Points, in no order, along strands that fork and pass close to each other.
Two points are linked if the straight distance between their rows is under 3.2.
Sem: -0.97 -3.53  1.07 -0.52 -1.34  3.31  0.64 -1.41  0.63
dozeg: -1.62 -2.70 -5.33 -4.22  2.23  3.26  0.83  0.13  5.56
dat:  1.29 -0.21  2.38  1.93  0.98 -1.07 -1.41 -1.67 -2.32
zuze:  1.68  1.76  3.22  1.83  1.69 -3.90 -0.34  1.42 -2.69
lan: -0.11  1.08  0.57  1.43 -1.82  1.10 -0.17 -1.98 -0.82
pimuz:  0.90  0.13  1.80  4.97  4.12 -2.06 -2.53 -1.74 -2.84
dulu:  1.35  1.88  3.20  1.10  1.14 -4.09  0.98  3.36 -2.39
pufi: -0.08  0.49 -2.56 -3.54 -1.05 -1.06  1.09  3.20  1.71
rer:  0.48 -0.15  1.90 -0.10 -0.01 -2.10  0.98  3.57 -2.31
Dalol:  1.96  1.63  0.57 -2.45 -1.11 -2.73 -0.46  0.45  0.13
Rav: -1.28 -2.74  1.32  0.62 -1.39  3.38  0.60 -1.52 -0.32
fises:  0.15  0.76 -3.67 -4.39 -0.45 -1.18  0.84  3.19  2.58
rifu:  1.72  0.50  2.77  0.47  0.63 -2.74 -0.65  1.06 -2.29
dof:  0.58 -0.46  0.40 -1.98 -1.88  0.91 -0.41 -2.52  1.52
deba: -0.90  1.82  0.15  5.69  1.28  0.12 -0.77 -0.96 -3.06
sal: -1.87 -0.55 -3.35 -2.97 -1.75  3.40  1.17 -1.03  4.64
Dimu:  1.39  0.29  2.89  3.78  3.58 -3.04 -1.77 -0.18 -3.34
Balif: -1.22  0.59 -2.71 -2.46 -2.65  2.65  0.96 -1.36  3.60
kez: -1.52 -2.48 -5.52 -4.01  1.88  2.57  0.91  2.10  4.29
Nofog:  0.83  0.89  2.82  0.17  0.40 -3.39  1.35  4.08 -2.09
miro:  1.05 -0.93  2.41  3.05  1.88 -0.52 -1.85 -2.44 -2.37
Non: -1.09  0.78 -2.52 -2.21 -2.91  1.73  0.97 -0.37  2.53
nogun:  0.07 -1.41  1.85  0.62 -0.09 -0.49  0.26  2.15 -2.77
Mozod: -0.30 -0.07 -5.70 -4.80  2.51 -0.71  0.96  3.88  3.73
rupok:  1.72  0.71  0.70 -3.06 -0.58 -2.87  0.25  2.16  0.26
Bub: -0.47 -0.05  0.45 -1.14 -2.32  2.23  0.17 -3.91  2.66
finem: -0.18  2.09 -0.78 -0.58 -2.26 -0.92  1.04  2.16 -0.86
Mes: -0.33 -1.84  1.49  1.18 -0.51  0.85  0.22  1.03 -2.56
tov:  1.16  0.50  0.00 -2.18 -1.81 -0.09 -0.36 -1.61  0.95
firi: -0.89 -1.83  1.48  2.55 -0.28  1.94  0.02 -0.41 -2.64
mamat:  1.38  0.12  2.43  0.94  0.60 -1.77 -0.94 -0.12 -2.32
ninu: -0.14  1.10 -1.79 -2.16 -1.95 -0.43  0.88  2.39  0.69
Bonug: -0.01  0.27 -4.66 -4.65  1.20 -1.04  0.82  3.83  3.21
rufa: -0.97  0.75 -3.03 -2.29 -2.53  1.38  1.16  1.34  1.68
dudav: -0.44  0.75  1.00  0.22 -2.29  2.32 -0.05 -4.23  1.84
kofe:  1.46  1.07  0.58 -1.90 -1.62 -1.34 -0.57 -0.68  0.00
Rir:  1.35  0.36  0.48 -3.71 -0.03 -3.36  0.68  3.54  0.74
veg: -0.16  2.64  0.22  1.83 -1.39 -0.65  0.16  0.45 -2.16
Rano: -2.00 -1.71 -3.54 -3.33 -0.69  3.86  1.32 -1.04  5.72
daz: -0.12  2.85 -0.05  0.50 -2.03 -1.38  0.88  2.30 -1.75
gudez:  0.02  0.74  0.94  1.20 -1.53  1.40 -0.50 -3.49  0.07
Pezor: -0.91 -4.14  0.11 -2.31 -0.99  3.19  0.47 -1.20  2.16
kirik: -0.31  1.81  0.52  2.15 -1.26  0.23 -0.18 -0.67 -2.10
meb:  1.40 -0.29  0.25 -4.24  0.64 -3.48  1.23  4.66  1.33
lifa: -1.01 -0.52  1.56  4.93  1.34  2.21 -0.97 -4.02 -1.37
Reso: -0.77 -0.49  1.07  6.10  2.87  1.53 -1.91 -4.56 -1.29
zikon: -1.79 -2.61 -4.17 -4.02  0.84  3.75  1.04 -0.85  6.06
Dok: -1.38 -2.02  1.63  2.46 -0.91  3.25  0.08 -1.86 -1.40
sino:  0.30 -0.30  1.21  5.65  4.23 -0.97 -2.54 -2.49 -2.65
Noze: -0.37 -0.21  0.55  6.58  4.34 -0.10 -2.64 -3.59 -1.71
puvi: -0.70  1.43  0.60  4.14  0.16  0.38 -0.50 -0.88 -2.87
gope:  1.67  1.42  2.79  3.11  2.84 -3.44 -1.42  0.32 -3.04

A fork is a point with three links. Follow the links from the first point to the second and name the forks in between, in order.
mamat, sino => zuze
Bonug, veg => ninu
veg, deba => kirik
deba, rufa => kirik, ninu
rufa, lan => ninu, kirik

A fork is a point with three links, a tip a point with one. Leave the first point through the second and follow the links. Name the first fork or tip that comes.
Mes, firi => Pezor
zikon, Rano => ninu
rifu, mamat => miro
kofe, tov => kirik
nogun, rer => zuze
sino, Noze => lifa
ninu, pufi => Mozod
Bub, dof => meb

Follow the links from the first point to the second, and from the first to the third. Name the last point that the two ways share.
miro, Nofog, pimuz => zuze
mamat, rer, Dimu => zuze
deba, gudez, finem => kirik

Name the points in between on the shortest way along the links from the first point to the second, in order.
meb, Dalol => Rir, rupok
zikon, finem => Rano, sal, Balif, Non, rufa, ninu
rer, Rav => nogun, Mes, firi, Dok
Dalol, dudav => kofe, tov, dof, Bub
Reso, Dimu => Noze, sino, pimuz
dudav, ninu => gudez, lan, kirik, veg, daz, finem
